Each row is a point on a tangle of strands that fork, close into loops and nearly touch. The rows are in no order.
Points whose rows are less than 127 apart are linked; no others are. Some points are linked to none.
(443): [-27  19  10 -57 -17   0 -23   7 -22  62  25  -2  -3  20  18 -31  25 -35
  -7  11  16 -52  -1  -4  13  36 -28 -12  41  17  11 -46  -1 -17 -39 -13
 -18 -21  -8   6  18 -20 -39 -27   5  -7 -44]
(1131): [-14  22  35 -24  25 -24 -10  43 -23   2  19  33  12  34 -27 -18   4  10
   9  14  41 -24  -3  27   5  30 -13 -15  29 -22   0  26  -1   4  25 -29
 -15  29  41  18  11 -20  -1   5 -19   6 -42]
(905): [-22  18  23 -25   2 -31 -28  30 -48   7  13   5  12  33 -14 -32   0 -19
   4   5  -6 -57  22   8  26   9 -33 -47  18  19  13  -1  15   8   3 -33
   0 -10  52  16   1   4 -34  19  27 -24 -41]
(67): [-25 -16   7   0  13  -1  -3 -36  23 -13  29 -29  11 -14   4   1   3   2
  18   8  -4 -13  20  15   9 -22   9 -19 -34  31  56 -26  25  23 -43 -12
  22 -18 -31   8  19  17  12  27 -27 -22  49]
(1095): [ 28 -29 -11  17  14  16 -37 -49   2 -27 -13   4  11 -12 -12 -14   9  31
  29 -42  25  -6  -8 -23 -15  -6  48 -15 -23 -12  -6  -8   2  -4 -14   0
  -1 -11  11  24 -25   7   5  19 -11 -31  30]
(69): [-27 -15  19  -7  -2  -6 -18  42  -2  -6  11 -11   3 -26  19  -2   1  17
 -37  38  36 -29  -1  14 -19   5  -4  17  71  -2  17  30  -3  13  26 -33
 -27 -11 -19 -17 -14 -41  -7 -12 -19  18 -40]
(197): [-25 -24   0 -16 -29  13  30  42  -8  34   0   6  -2   4  24 -25  21 -18
  -8 -18  -4   8  -5   0  14  24 -16 -15  46  21  13 -48  -6   3 -34   8
 -14 -11 -26  21 -18 -16 -21 -28   6  23 -13]
(759): [-11  22  19   9  14  -2  20  25  -1 -15  10  23   7   1  14 -10  -4  18
   3  19  22  17 -16  32   6  16   1  20  12 -34 -11  51 -27   2  43  21
 -16  26   9  11  -3 -24  22  10 -47  22 -22]
(299): [-31  11   9   9   6 -16  -3  28 -14  39  29  20  11  21  12 -46 -18 -34
 -11  27 -53  -1  67  15  10  18 -23  -9  26  13   8 -17 -21 -10  26 -14
 -34 -21   5  15 -26  10  12  -1 -16  19 -18]
(607): [  6  20   7  12   6   3  33  17 -15  -8  -1  11   4  12 -11 -24   8   7
  11 -10  14  17 -21  12  14   6   4  -9  15 -23  -1  10 -14  18  11  24
 -13  11   2   9 -20  -2   7  -8 -30  11  -2]
(227): [ 29   2 -10  21 -29  12  -2 -26 -20   9 -41 -48   2 -13  19  13 -26 -23
  -8  -6   9 -14 -10 -47  20  -7  11  26  24  12 -14  -9 -13 -15  -2  24
  -9   6 -13 -48 -16   2 -32 -47  17 -18  -7]
(325): [-19  10 -17  14  -8 -30  19 -24  51  39  40   0   0  -4  13  11   7  -9
 -12  16 -29  36  13   8  -8  10 -35  21 -47  17  12 -25  -8  -9 -11   4
   8   5 -40  16  21  12  28   2  12   8  33]
(1035): [ -1   3  -5 -12  -2  26  51  41   7  -1  -1  29 -20  16 -24 -16  37  -7
   8 -44  10  21 -32  23   3   6  16 -36  22 -25  15 -14   8  30 -14  32
  -2 -11 -29  22 -21   1  20  -4 -34  43   0]
(77): [ 11 -29 -24 -22 -25  -5 -23  40   2  -9 -18 -25  -3  13   7  19  13   3
 -20 -13  20  -1 -56 -13 -27  15 -18   5  22 -21 -28  51  -3   6  19  11
   4  40  18  -4  31 -26 -23 -21  27   0 -64]
(1142): [ -6 -35  -4  16  22  26  24  18   2 -18   8  15   8 -25  29 -24  27  14
 -12  -9 -23  37  10 -18  -4 -28  17 -26   1   3  -1  19 -17  22  19  14
  17 -31  26  39 -29 -16   4  24  -1 -13  51]
(785): [-20 -26   1 -13 -23  17  38  53  27  13   3   6  -4 -13   8  -8  34   6
 -14 -14  21  15 -31  20  -8   4   1  -7  48  -2  21 -13  19  21 -30   7
   6  -1 -42  15  -9 -24   7  -7  -5  43   9]
(689): [ 27  15  13  19  -7  24  12 -14  20 -26   0  -1   4  -3 -41  39  -5  11
   8 -51   2   1 -24  36  -2  -2  -3 -34 -36  -2  21  -4  41   7  -1  11
  34  14  -9 -32  19  58   7  24  -8  -1  28]
(623): [-14 -23  15  21 -25  32  14  11  11 -28  -1 -30  20 -39  23  30 -10  28
 -11 -16  -8  11   7  -2  14 -28  -8 -26   8  40  29 -13  14  -8  18   7
  26   7  -7 -16  17  26 -18   2  22  -2  42]
(372): [  5 -12  15  13   9  14 -34 -46 -22   0  -4 -31  13  19  15  -1  -9  23
  27 -29  -1 -17  24 -20  11   3  -7  -2 -33  41 -30  10 -23  -6  27 -22
  -2 -11  19  -7   5   4 -23  -5  -4 -46  -2]
(526): [ 22 -17   0  -1  -3  -2 -40 -29  12 -21  -6 -14  -8  -8  19  46 -21  21
 -11  19  -8  20 -16 -18   6   9   8  31 -19 -13 -60  86 -18 -40  43  15
 -14  31  13 -17  37  -1 -19  13 -10 -13 -61]
(222): [ 24  26 -16   3  23 -28  22  -6  -2   9 -19  72 -22  15 -38  24 -31  -2
  11  19   1  23  23  24 -12  -1  24  35 -30 -61 -32   4   9 -15   8  14
  -2  33  -2 -46   3  -1  32  -9  -1  32  13]
(513): [ 20  25 -22  10   2   6   6  -6  13 -20   4 -10 -10 -28 -14  17  -2 -22
 -21  13  27 -16 -18  -1 -21 -24  22  39  23 -40  17  16  42   3 -32  -1
   1  12 -43 -49 -14  -8  43   4 -24  27  20]
(1015): [ 26  20 -22 -19  18 -27  27 -15  13  20  -2  33 -30  43 -30   6  16   5
  38 -31   7  30 -40  -6 -10  17  11  20 -49 -38 -43   4 -15   5 -10  36
   5  30   2  23   4 -13  30  -6   0  18  10]
(949): [ 18 -14   9  28  19 -13  -8   7  17 -27  32  41  -2  -5 -14  27  -5  43
 -20   1 -39  18  10  26 -18 -16  -5  -9 -32 -18 -31  52  19 -11  21 -16
  10  33  31 -14  26  11  15  57  10  -1  24]
(885): [ 13  14 -21  -6   6   1  10 -15  -5 -19  -1   0 -11  -3 -22   4  -5 -46
  -1  13   3 -18  -3  -5  -1 -16  24   1   7 -29  33 -39  53  10 -63  -2
  12  -7 -43 -25 -12  22  24   7 -19  15  31]
(817): [ 20  35   8  27 -14  14  46 -44   4   6 -26  -7  -6  -1  -2  19 -19  -1
   5 -12  31  28 -19  15  16  19  17  23 -18  -9  -4  -9 -27 -11  31  45
  11  18 -35 -24  -6  34   0 -30 -42   4  13]
(274): [-11  -8   9  -9  23  45  -1 -11   4 -21  17 -18  18 -28  36  25 -10  42
 -31   7 -34  20  38   0 -21   1 -20  11 -20  51 -20  45 -17 -12  53 -20
  12 -16  29   0  19  -2 -17  27  -4  -6   8]
(559): [-17 -13   7 -21  25 -25 -15 -18  13 -16  30   5  -2   0 -23   6   4  21
  18  27 -16  -7  41 -12  -7 -14 -13  15 -34  14   3  23  14  16 -19 -38
  11 -14  14  21   6 -32  27  30  12  -8  33]
(207): [ 25   6 -18  13 -20  14  12  23  18  -4 -25 -19 -11 -28   5  22  -8 -11
 -29   5  11  10 -41  -3 -17 -18  15  25  35 -30   3  19  16  -1  -6  20
  -6  26 -28 -53 -11 -14   9 -22   4  28  -7]
(1122): [ -3  -4  10   1  16   0  -1  16  11 -46  35   8  16 -19  12  29   2  37
 -46  17 -44  16  14  10 -24  -1 -26  -6  -6  15  -8  55   9   2  40 -25
  20   0  32   7  29  -6   2  43   8  -9   8]
(1160): [-33  14   1 -31   0   2 -43  11   0  51  13  -2  -4   1  17 -27   3 -15
   4  25 -46 -14  40   6 -36  22 -22  29  25  10 -26  32  -4 -10  29 -27
 -44 -26   3  25  -5 -22   3 -10  10  42 -41]
(1186): [-14  23  -7  -6  -6 -32  -5 -35  47  20  47 -10  -1  -7   4  34   0  10
 -15  23  -4  11   1  10  -8  13 -32  46 -53  17   8  10  15 -11 -18 -20
  27  24 -25   7  46 -14  42  24   0  15  38]
(412): [ -9 -21   9  38  -4   8   4 -28  -7 -16  17 -45   0 -29  32 -13 -17 -13
   0  26  -7  -3  50  -8  15 -29  29   5  14  23  30 -41 -28  10 -12  -3
 -20 -44 -29   4 -18  11   2  -7 -26  -3  23]
(304): [  9   3  -7 -13  -2 -18 -14 -10 -10 -14  -6 -16 -10  -1 -16   0  13  -1
  11  -7  20 -24 -30 -29  -1  -8  -1  18  -1 -13   0  24  21  16 -35 -16
   1  13   2 -10   0 -28   7   6  11 -22   2]
(647): [-13 -23   9 -12   7  22   6  55   3 -53 -13 -12   5 -32 -11  -2  17  19
 -10  -7  67  -6 -41  -9 -13 -31  25 -32  40 -30  42  31  15  41  16  14
  -1   1  12   1   1  -7  -2  -1 -23  11 -28]
(422): [ 19  19 -13 -30 -23   1   7  25 -19  19 -27  -9   0  37  -8  -4  16 -13
  -1 -31  21 -16 -52  -6  -2  36 -22  -1  29 -19 -10   9  -2   5  -7  16
   2  28  -4 -12  14  -9 -29 -34  22   1 -50]
(971): [ 32  -3 -40  25  -5 -11   6 -17 -17   8 -33  33 -22  19   4  -1 -11 -43
  -5  -5 -28  22   3 -19 -20  -5  25   6  19  -9 -26 -65   9 -11 -46   1
 -11 -20 -18 -19 -36  40  -5 -33  13 -16   6]
(1036): [ -4 -36  -1  13   8  42  35  22  18 -34 -10  13  14 -32  18  -6  12  21
 -10 -35   6  44 -26 -15   1 -25  34 -26   0 -16  -2  34 -13  10  37  45
  23  -1  32  22  -5   0  -1  20  -4   1  45]
(300): [  8   8 -23  -3 -21  -6  19  17 -33  17 -20  21  -7  33   3 -14   0 -43
 -10 -16 -30   4  -2   0   8  24 -20  -8  29   2  -7 -45  10  -3 -36   3
  -9   2 -25 -20 -18  17 -24 -40  14   4 -13]
(249): [ 13   5  -4  20  13 -38 -12 -40  10  35   3  11 -15  25 -20  11 -32 -24
  12  37 -33   6  75 -11  -4  -5   4  30 -19  24 -11 -38 -19 -25  -6 -33
 -13 -13 -17 -31  -4  24  12 -10  17  -9  14]
(711): [ 10  -5   2  33  17 -13 -36 -31   6  32   6   2 -10   6 -16  14 -36  20
  12  18 -52   5  63   2 -19  -8 -16  17 -33  36 -40   8 -10 -32  23 -35
 -15 -13   5 -39   0  27  -9  13  19  -8   3]
(32): [-14 -39   5  -7  26  66  -1 -25  -2 -17 -13 -34  13 -26  46  18 -17  42
 -12 -26 -15  23  29 -27  -7 -22   7   3 -17  56 -14  12 -28  -7  47   2
  11 -27  23  -8  -4 -15 -31  10   4 -24  24]
(417): [-49  18  20 -37   7  -2  -3  15   1  22  33 -19  -4  -4  24 -35  25   3
 -19  44  51 -26 -12  28  41  11 -19 -14  31   1  56 -50   7   4 -52 -11
  -6 -21 -14  15   9 -20  -5  -3 -32  10 -16]
(187): [-10  27  32  -4   4 -15 -14 -34  -1  16  29   6  12  11  -9  13 -20  14
  24  38  -3  -9  42   4  10  28 -32  30 -33  13  -8  24 -16 -21  35 -28
  -1  25  13  20  38  -2  28   7 -13   6  -6]
(94): [ -9 -33 -13 -36   8   5  -6  25  -9 -17 -10 -11 -19  -8  -5 -26  33 -19
   6 -10  21 -55 -38  -6  -9 -22  19 -35  18 -22  40  -4  54  47 -71 -20
   9 -21 -11  19 -14 -12 -25  29  11  -6  -8]
(377): [ 45 -33 -25  21  -1  16 -23  -2  18 -19 -17  19  -6 -16 -10   1  -9  29
 -13 -41 -25  19 -31  -8 -13 -16  22 -14 -19 -38 -48  46 -14 -20  22  39
   6  18  46 -29   9   8 -30  25  32 -25  -5]
(656): [-41 -16  -4  -1  14  12  27   8  12 -15  18   2   8 -31  40 -13  19  31
  -9  23  -1  33   8  -4  -7 -17   0  22   4  13   2  29 -22  30  23  14
   0 -30   0  39 -20 -51  28   6 -16  13  16]
(1195): [-12   7  -5   5  18 -39   6   3 -11  26  14  45  -2  46 -12 -13 -30 -51
  -3  40 -47  15  85   5   5  10 -14  15   3   4  10 -45 -14  -9  -6 -27
 -19  -4 -13  -2 -15  13  23 -24   2   8   0]
(452): [ 40   2   1 -25  13 -29  -6 -15 -26  -9 -30  32  -5  27 -61  15 -18 -36
  25  15 -11 -24  36   5  14  -1  14 -11 -36 -22  -2 -30  29  -3 -47 -27
  22  19  17 -25   1  10   7  -6  31 -18  20]
(938): [-10 -35   7 -13  -5  10  -2  42   2 -20 -10 -24  -2 -34   2  -6  14   3
 -28   9  59 -33 -28  -3 -26 -21  26   0  71 -20  37  19  18  33 -15 -27
  -8  -1 -24 -25 -10 -26 -13 -10 -12  15 -28]
(828): [  0 -28  -3  -7   1  22   0  41 -19 -34 -18  -4   1 -11 -12 -32  26  -5
  -1 -37  21 -19 -34 -15  -2 -20  18 -46  27 -25  26  10  26  43 -23   5
  -1 -14  18  14 -19   0 -17   6  18 -12 -17]
(296): [ 25   4  -7  24  20   4   9 -47   1 -13 -14  30  -6  -8  -9 -11  -8   0
  26  -1  32  11   6   7  -9 -12  61  29  -6 -47  -4 -15 -20  -7   3  33
 -11 -10 -19   6 -38   9  43   5 -41   7  28]
(1173): [-13  17  24 -43  19 -16   1  11 -39   5  -3   9  -2  40 -21 -28  15   6
   7  -6  63 -38 -23  13  23  15   3 -21  34 -17  15   0   2  37 -17 -14
 -13  10  19  11  -7  -6 -35  -6 -18   1 -48]
(796): [-12   7   5 -18 -37  -4   4  36 -32 -14 -27 -31   7  -1   2 -16   5 -19
 -10 -23  10 -36 -32  -3  46  10 -29 -44  32  26  32 -39  14 -10 -33  14
  14  -1  13  -5  11  13 -49 -25  38 -17 -37]
(26): [ 19   0  11  10   2   0 -37 -32  -5  -2  -2  -9   5  10   9  19  -8  18
   8  -7 -26 -10  12 -20   2  11 -25  10 -26  13 -56  63 -14 -23  43  -7
   2  11  23   2  23   6 -27  11  18 -21 -33]
(28): [ 25   5 -31  21   4   6  23 -26  -7  -1 -27  21 -22   5   1 -11  -1 -30
   8 -14   9  24 -18  -8 -12  -7  48  19   7 -32  -9 -42  -4   2 -24  31
 -11 -13 -32  -1 -44  18  22 -23 -19   4  15]
(516): [ 17  16  -1 -41  15 -17  13  21  -9 -12 -15  41 -14  31 -62  19  -3 -20
  22   4   6 -19   3  25  -9  -1  17  -7 -13 -45  16  -7  46  20 -45 -23
  16  23   4 -19   4 -11  30   7   4  25  16]
(962): [-37 -17  10 -31  -5  -6 -27  69   3 -15  12 -15   5 -33  12   6   7  23
 -45  32   8 -28  -6   9 -30   2 -27 -19  48  25  29   9  21  19  11 -44
  -2 -28  -3  -3   6 -31 -30  -2  23   3 -24]
(419): [ -3  41   4 -25 -21 -25 -13  -5 -15  11   7 -21  10  19 -11   4  -2 -13
  13  21  -4 -42 -11   0  24  28 -43   1  -9  18  23 -16  12 -21 -24 -15
  16  14   2  -6  32   7 -11  -6  19 -25  -8]
(194): [ -9  -4  18  -1   1 -25 -31 -20 -43  -3  14 -22  13  23  -8 -23  -9 -10
  22  -2 -22 -48  46 -19  20   0  -6 -23  -9  33  -5   4 -11   8  12 -34
  -6 -29  43  10   0  11 -35  14  15 -34  -4]
(346): [-10  30  15 -21 -13  -2 -43  19 -26  11  -4  -5  16  12  14 -13  10  -7
  -4  -9  -4 -28  -9 -11   1  22 -52 -25  17  11 -25  35  -5 -12  53   1
  -5   7  47  40  34  -3 -28  -3  27 -21 -63]
(48): [-53   3 -12 -28   4  -8 -15  33  -2  17  41 -13  10   0  10 -24  17   2
 -12  30 -53  -5  33  -3  -9   4 -32  -6  -1  33  27 -12  -5  15 -15 -23
 -16 -47   1  30   1 -20  -1  -4  25  12  -2]
(514): [-17  -3  15  23 -35  16  26  31  -1  -4  -9 -19  18 -18  24   1  -7  13
  -9  -5  -1  16  -7 -10  35   1 -17 -15  24  29  18 -14 -11 -17  28  28
  10  13   2  12   4  17 -23 -16  14   6  13]
(1115): [ 30  12 -12  19   9  -1  32 -25  21  10  -6  29 -21  23 -28   2  12   8
  27 -53  -1  36 -33   8  -9  10  21 -11 -48 -17 -34 -13 -24  -6  16  42
   8  15  13  20  -6  29  10  12 -13  -2  30]
(973): [-55  -4   3  -3  -7   5  14  36  11   7  40  -6  11 -23  34 -23  18  19
 -25  45 -17  11  32  16   0  -3 -24  12  23  20  35  -5  -8   8  10 -10
 -15 -43 -14  27  -4 -34  22  -8  -1  28   0]
(505): [ 25 -16   2  16  16 -22  -4 -39   5  26  -6  17   1  56 -12  -8  13  -9
  45 -27  -7  20  13  -9  -3  11   9  -2 -47  30 -38 -30 -32 -13   0 -15
   8   4  27  32  -1  20   4   5   6 -42  20]
(540): [  8  22  -6  -7  -5 -24   2  46  27 -16  17  12  -8  -4 -24  30  12   6
 -28  15 -13   6 -29  45 -32  -1 -17  -2  10 -16  24   8  59  14 -33 -18
  15  25 -29 -17  12  -3  33  24   4  37  22]
(881): [  9  25   1   2 -21  -1  -9  12  11  17   1   7  -4   6  19  22   5   2
 -30  24 -14  19 -37   7 -11  26 -32  27 -13 -18 -25  27  -1 -24  23  17
  -8  45 -14  14  34  -8  12  -3  10  28 -33]
(63): [ 37  21  -8  17 -22  28  35 -12  23 -12 -32 -17 -11 -23 -16  33 -17   2
 -11 -19  22  20 -40  -4   0 -15  31  10  10 -29   7   0   5  -6  14  56
   8  17 -26 -42  -5  26   9 -21 -13  28  10]
(186): [  9  18   7   0  10 -33   4 -41  17  26  15  22 -12   9 -13  27 -14   5
  17  34   5  14  24   3   0  13 -17  55 -46  -9 -27  20 -12 -24   3  -9
   5  34 -12   4  19 -18  47   4  -3  18  13]
(176): [ 17   9  -6  21   5 -17   6  21  20 -16  14  29  -6 -12 -20  19   7  18
  -5   0 -22  22 -12  21 -26 -18  -6   0  -9 -32  -5  20  30  14 -12   3
   0  24  -2  -8  -2   0  26  30  13  19  22]
(91): [-12 -10   3 -12   2   5 -15  45 -14 -21  -4  -8  18 -12  27   4  -8   7
 -36   0  -8  -9  -3 -24 -11   2 -17 -16  21   8 -22  71 -17  -1  70   1
   6   1  60  20  12 -14 -33   9  11 -18 -49]
(742): [ 32  -3  24  38  19  31  -7  -7  -9 -25  -3  14  14  -2 -27  15 -18  24
   3 -50  -1  -4  -7  30  -1  -4   9 -40 -20 -22   1  14  17  -9  20 -14
  22  22  29 -45  10  55   4  34  -9 -19  30]
(481): [  6  31   9   2 -22  -3  31 -10  21 -10   3 -20   1 -18 -20  28   5  -1
   0 -13  13   7 -27  23  13   7 -13  -7 -16  12  36 -15  34   8 -15  16
  26  13 -30  -5  19  37  17   4 -21  14  37]
(334): [ -8  -6   3 -17  23 -16 -14  -2  -3   3   4  19 -10  15  18   3   1  11
  29  10  19   2 -15 -11  -5  17   6  45   0 -38 -44  70 -20   0  18   1
 -29  21   7  13  -4 -51  25   3 -23  12 -47]
(486): [ 19  28   0 -25  29 -13  28  27 -10 -16 -13  64 -15  33 -47  27  -6   5
  21 -15   9  -1   2  33  -8   6  29  11  -4 -69  -4   6  16  13  12   8
 -12  27  12 -33  15 -13  33 -12 -22  42   2]
(585): [ 19 -16  -9  24   0  32  28  -4  17  -9  -7   4   4  -2  -3  -4  25  17
   9 -65  -3  35 -39   4   6  -6  19 -38 -33   2 -18   1 -13   5  22  35
  31   5  20  30   0  32  -2   8   3  -9  44]
(884): [ 22 -13 -14  -6  20 -28  -3  -6  -4  16  -8  45 -19  31 -31  -9  10  -7
  39  -3 -11  17  12 -11 -17  -4  12  14 -28 -29 -36  -5  -6   6 -27  -5
 -10  13  17  18 -24 -32  35   2  18   4  18]
(836): [-48  23  -3 -45   9  -7 -20 -12 -18  67  45 -11  -4  21  18 -42  11 -30
   1  33   9 -44  35  -5  11  20 -18  22  20  12  17 -28 -32  -4 -20 -28
 -32 -34 -18  26   7 -37   6 -23 -11  20 -32]
(460): [-19 -13 -22  30  -5 -16  18  -1  29  36   9   0  -6  -6  23  -9   9 -20
  -9  25 -47  40  22  -6  -6  -8 -13  16  -6  27  -2 -33 -36  -6  -1   8
 -17 -24 -33  18 -24   0  12 -14  13  14  16]
(1093): [  5 -12 -27  11 -33  10  -3 -15  14   6 -14 -51  -6 -30  24  28   0  -5
  -8  -9  -1  -6 -21 -53   7 -27   1  22   0  35 -14 -14  -9 -18 -14  12
  11  -3 -22 -27   2 -13 -20 -29  41  -6  30]
(1056): [-10  30  17  -3 -28  -3  10  59  19 -19   5 -15  12 -25 -13  16  10  10
 -30  18   9  16 -32  43   6  17 -34 -22  17   9  44 -24  39  -6 -12   4
  22  13 -14   3  25  15  13  10  -1  14  12]
(439): [-10 -42  -4  29   5   9 -21 -35  13 -22  16 -34   1 -12  20   4  -9 -16
   7  -1 -29  -5  36  -7  -9 -30  29 -27 -18  43  36 -62  -6   7 -47 -22
  -6 -41 -20   4   1  32  -1   8  -8 -28  34]
(956): [ 32  -2  -8  26  25   7   2 -41   3 -15  -7  47   5  -8 -46  10 -26  -4
  22   1  16   1  33   9 -18  -9  62   3 -19 -40   8 -44  19 -13  -5   2
   0   0 -11 -14 -22  42  37  15 -29  14  34]
(473): [ 39 -26   2 -15  21 -32 -22 -16 -13  -3 -17  28  -8  25 -50 -10  -5 -30
  33  18  -2 -10  52 -11   4 -10  35 -18 -35 -12  -8 -34   2  10 -44 -38
  -5  -3  34  21 -20 -20  18   7  27 -21  18]
(9): [-28  14   9 -24 -15  -7 -18  31 -31  10  -2 -14  17   6  13 -24  22  -5
  -5 -11   2 -33 -10 -15  21   7 -38 -38  16  32   8  -3   1   6   9  -2
   3 -21  32  31   8 -12 -42  -8  41 -20 -44]
(13): [-24   0   0 -27  18  -7 -36   1   2  25  10  22 -18   8  24  -7  -3   3
  17  22 -29   3  26  -2 -21  14 -15  43   1 -11 -51  69 -20 -14  33 -19
 -33  -8   8  35  -9 -42  19   9  -8  40 -43]
(146): [ 16 -17 -21  56   9   6 -19 -59  43  37 -18  21 -16   2  14  -4 -23  16
  18  -1   5  41  23  10 -33 -19  41  21 -28  24 -14 -48 -26 -34   2 -14
 -15 -25 -14 -11 -27  16  18  14 -19 -35  14]
(1166): [ -6  -2   7  -2 -36  18  18 -11   7 -22 -15 -50  14 -24   6  20   1   0
   5 -27  10 -19 -32  13  30  -8  -8 -32 -14  38  42 -31  26  -7 -29  15
  42  10 -21 -17  31  38 -21  -5   5 -11  28]
(62): [ 23  -4 -17  47  15  10   0 -64  14  16 -23  31  -6   9 -10  10 -32 -14
  20 -15  24  31  29  19 -24  -6  56  15 -17   0   9 -77   4 -24 -11 -13
  -1  -8 -22 -19 -15  60  20   2 -37 -20  17]
(605): [  4 -13  20  37 -15  29  24 -40  -6 -13  -6 -33  13 -25  27   0 -13 -10
  10  -8  27   7  11   1  20 -12  25  -7   1  26  27 -50 -14   4  -3  14
  -2  -6 -32  -7 -11  37  -3 -20 -34  -6  26]
(1179): [-27   3  12  -3 -17  12 -18  -2  -8  13 -25 -31  13 -20  39 -11 -21 -14
   1  14  -7  -8  11 -38  14   0  -2  19  22  22 -32  45 -37  -9  60  28
 -24 -18  17  12 -23 -28 -32 -22   1   5 -40]
(709): [ 16 -39 -22  -5   5  -9 -24  36   2 -34 -11   5   1  -3  10   8   6  12
 -13 -24 -11   9 -24 -20 -26 -10   0  -4   3 -37 -37  74  -5   6  30  16
  -8  16  56 -14   2 -24 -22  10  22 -25 -49]
(41): [-22  35  25 -48   9   1   4  15  -9  20   2  -3  -4  20 -10 -18  29   5
 -18  16  73 -26 -48  30  25  37 -10 -11  44 -14  30 -31   7   2 -28  -4
   4  -1 -10   2  12  -9 -17 -19 -29  16 -33]
(390): [  2  43  35  -5   3 -25  -2  19 -26   7  15  30  20  25 -25  -2 -21  -1
   9  38   2 -12  33  21  15  30 -29  10   5 -10   5  11   2 -15  32 -22
  -5  40  25   4  14   3  15   3 -12   4 -18]
(546): [  8 -12 -27 -16   1  10   2  -6  -4 -19  -8 -19 -13  -9 -14 -19  19 -41
  18  -9   5 -24 -39 -18   0 -17  23 -21   1 -12  30 -36  48  26 -78   8
   8 -17 -23  14 -18   3   7  15   0   6  23]
(130): [-17  11  18  19 -30  20  -6  26  -9  27  -7 -10  20 -11  38 -14 -19 -18
 -15   9 -35   5  14 -11  28   7 -23 -19  20  28 -19  20 -30 -29  68  22
 -12  -6  33  15  -8   9 -36  -9  10   5 -11]
(873): [ 14  -1 -25   8 -49  13  -7 -17  19  17 -10 -43   0 -10  30  47   0   5
 -28 -14 -16   1 -34 -34   5  -4 -28  17 -22  29 -28   5  -3 -36   5  17
  28  26 -17 -14  46   0 -26 -12  67  -2   3]
(1109): [  8 -10  11   4   1  18  20  38 -22  -2 -21  17   4   5   8 -29  -7 -12
  -1 -14  16   2  -8  15   0   2  33  -1  57 -40  -1  20 -13  18  19  27
 -29   9  -1 -25 -42 -15 -21 -18 -31  11 -30]
(322): [  4 -42  -8  23   6  52 -22 -24  11 -18 -18 -24  12 -40  27  22 -12  34
  -8 -31 -12  18  11 -16 -16 -40  14 -18 -23  36  -4 -21  13  -4   7  -2
  13 -23  -5 -22 -10  11 -14   9  19 -31  38]
(561): [-17  -8   4  44   5 -15  32  11   9  15  22  22   4   0  19 -36  -4 -24
 -11  20 -42  37  43  15  19   3 -14 -11   3  24  17 -24 -34  -8  18   0
 -12 -18  -3  18 -27  31  18   5 -21   5  20]
(1027): [ 34 -22 -18  20 -25  14  -8 -26  23   4 -26 -16 -10  -3   4  30  -5  26
 -16 -29  -8  23 -45 -16   1  -7  -1   9 -33   1 -59  34  -8 -22  13  43
  21  37   1 -20  32   9 -30   2  51 -14 -16]
(931): [-45   0  -6 -33  13 -17 -24  39 -20 -24  22 -21  -1 -21   7 -11  13  17
 -22  33 -29 -41  28  -3 -18 -12 -20  -9  11  27  38  15  18  26 -17 -48
  -8 -58  26   9   1 -21 -24  16  24  -6  -8]
(464): [-34  20 -10 -33   1  -7  -3 -29  11   7  36 -36   8 -17  27   3  23  11
   3  25  17 -13 -11 -30  13   8 -29  30 -25  36   4  17 -16   1  -9 -13
  12 -20  -4  40  34 -39  14  -8  -5 -11  12]
(264): [  6   3  18 -13  17 -10   1 -55   3  -9   8 -15   3   5 -30   5  -9   0
  38   6  37 -20  12   3  14  -8  26  10 -35  -2  29 -19  20  16 -32 -12
  23  12 -12   8   8   4  32  22 -33  -7  43]
(354): [-45  21  13 -22  14 -12  10  -1 -11  36  44   8  10  25  11 -52   8 -11
   5  39  25   0  26  14  40  22 -27   1  10   7  43 -46 -26  15 -22   3
 -16 -19 -15  45   7 -14  25  -8 -26  10 -18]
(678): [ 38  29 -10 -12 -10 -10   8   2 -41 -16 -35   3  -5  51 -39   6  -3 -18
  14 -37   2 -19 -25  -8  16  15  -2 -15  12 -32 -10   0  11   8  -8  17
  10  17  16 -29   1  24 -24 -26  18 -23 -23]
(356): [ 24   8   0 -12 -23   2   2  -9 -31 -38 -36 -36  -1  11 -29 -12   8 -20
  17 -42  14 -43 -44  -8  31   1  -2 -35   4  -3  16 -14  15  11 -31  12
  33   0   9 -18   5  27 -38 -10  29 -39 -22]
(448): [  1 -10   4  26   2 -10 -13   7  -5  -8   0  -1  -7 -18   3 -11  -8  10
  -5  24 -23   1  27  -6 -10 -21   8  24  17 -15 -14  29  -3  10  11  -9
 -27 -22   1 -18 -43 -25   4   5  -3   0  -4]
(649): [  2   5  20  38 -13  30  19 -43   4  22 -26 -24  15  -3  31   9 -24   9
  15 -20  23  28  -4   4  23   9   3  10 -27  34  -8 -30 -37 -15  33  18
   0  17 -24 -21  -7  28 -17 -26 -34 -18   9]
(123): [ 21 -21 -21  32   0   3  -9 -44  37  25 -16  11 -18 -22  17   0  -6  21
  11   4  -2  41 -10 -17 -17 -15  27  26 -28   4 -50   0 -33 -21   2  24
  -4 -14 -15   0 -22 -16   0   9   1 -21  23]

A fork is a point with three links, a tip a point with one. Leave the first point through the second and follow the links. Name the first fork or tip that comes.
(1015); (1115) -> (264)
(48); (973) -> (222)
(1186); (186) -> (443)
(322); (32) -> (481)

How many points has the smallest loop of links through each point below? Write - if it is on no loop.
(1166) -> 11
(77) -> 9
(417) -> -

A tip is a point with one link. Name the tips that can be reached along the links from each point below, in the order of the rows.
(1186) -> (443), (711)
(67) -> (222), (264)
(623) -> (742), (1179)
(62) -> (1160), (1109), (123)
(873) -> (227), (526)
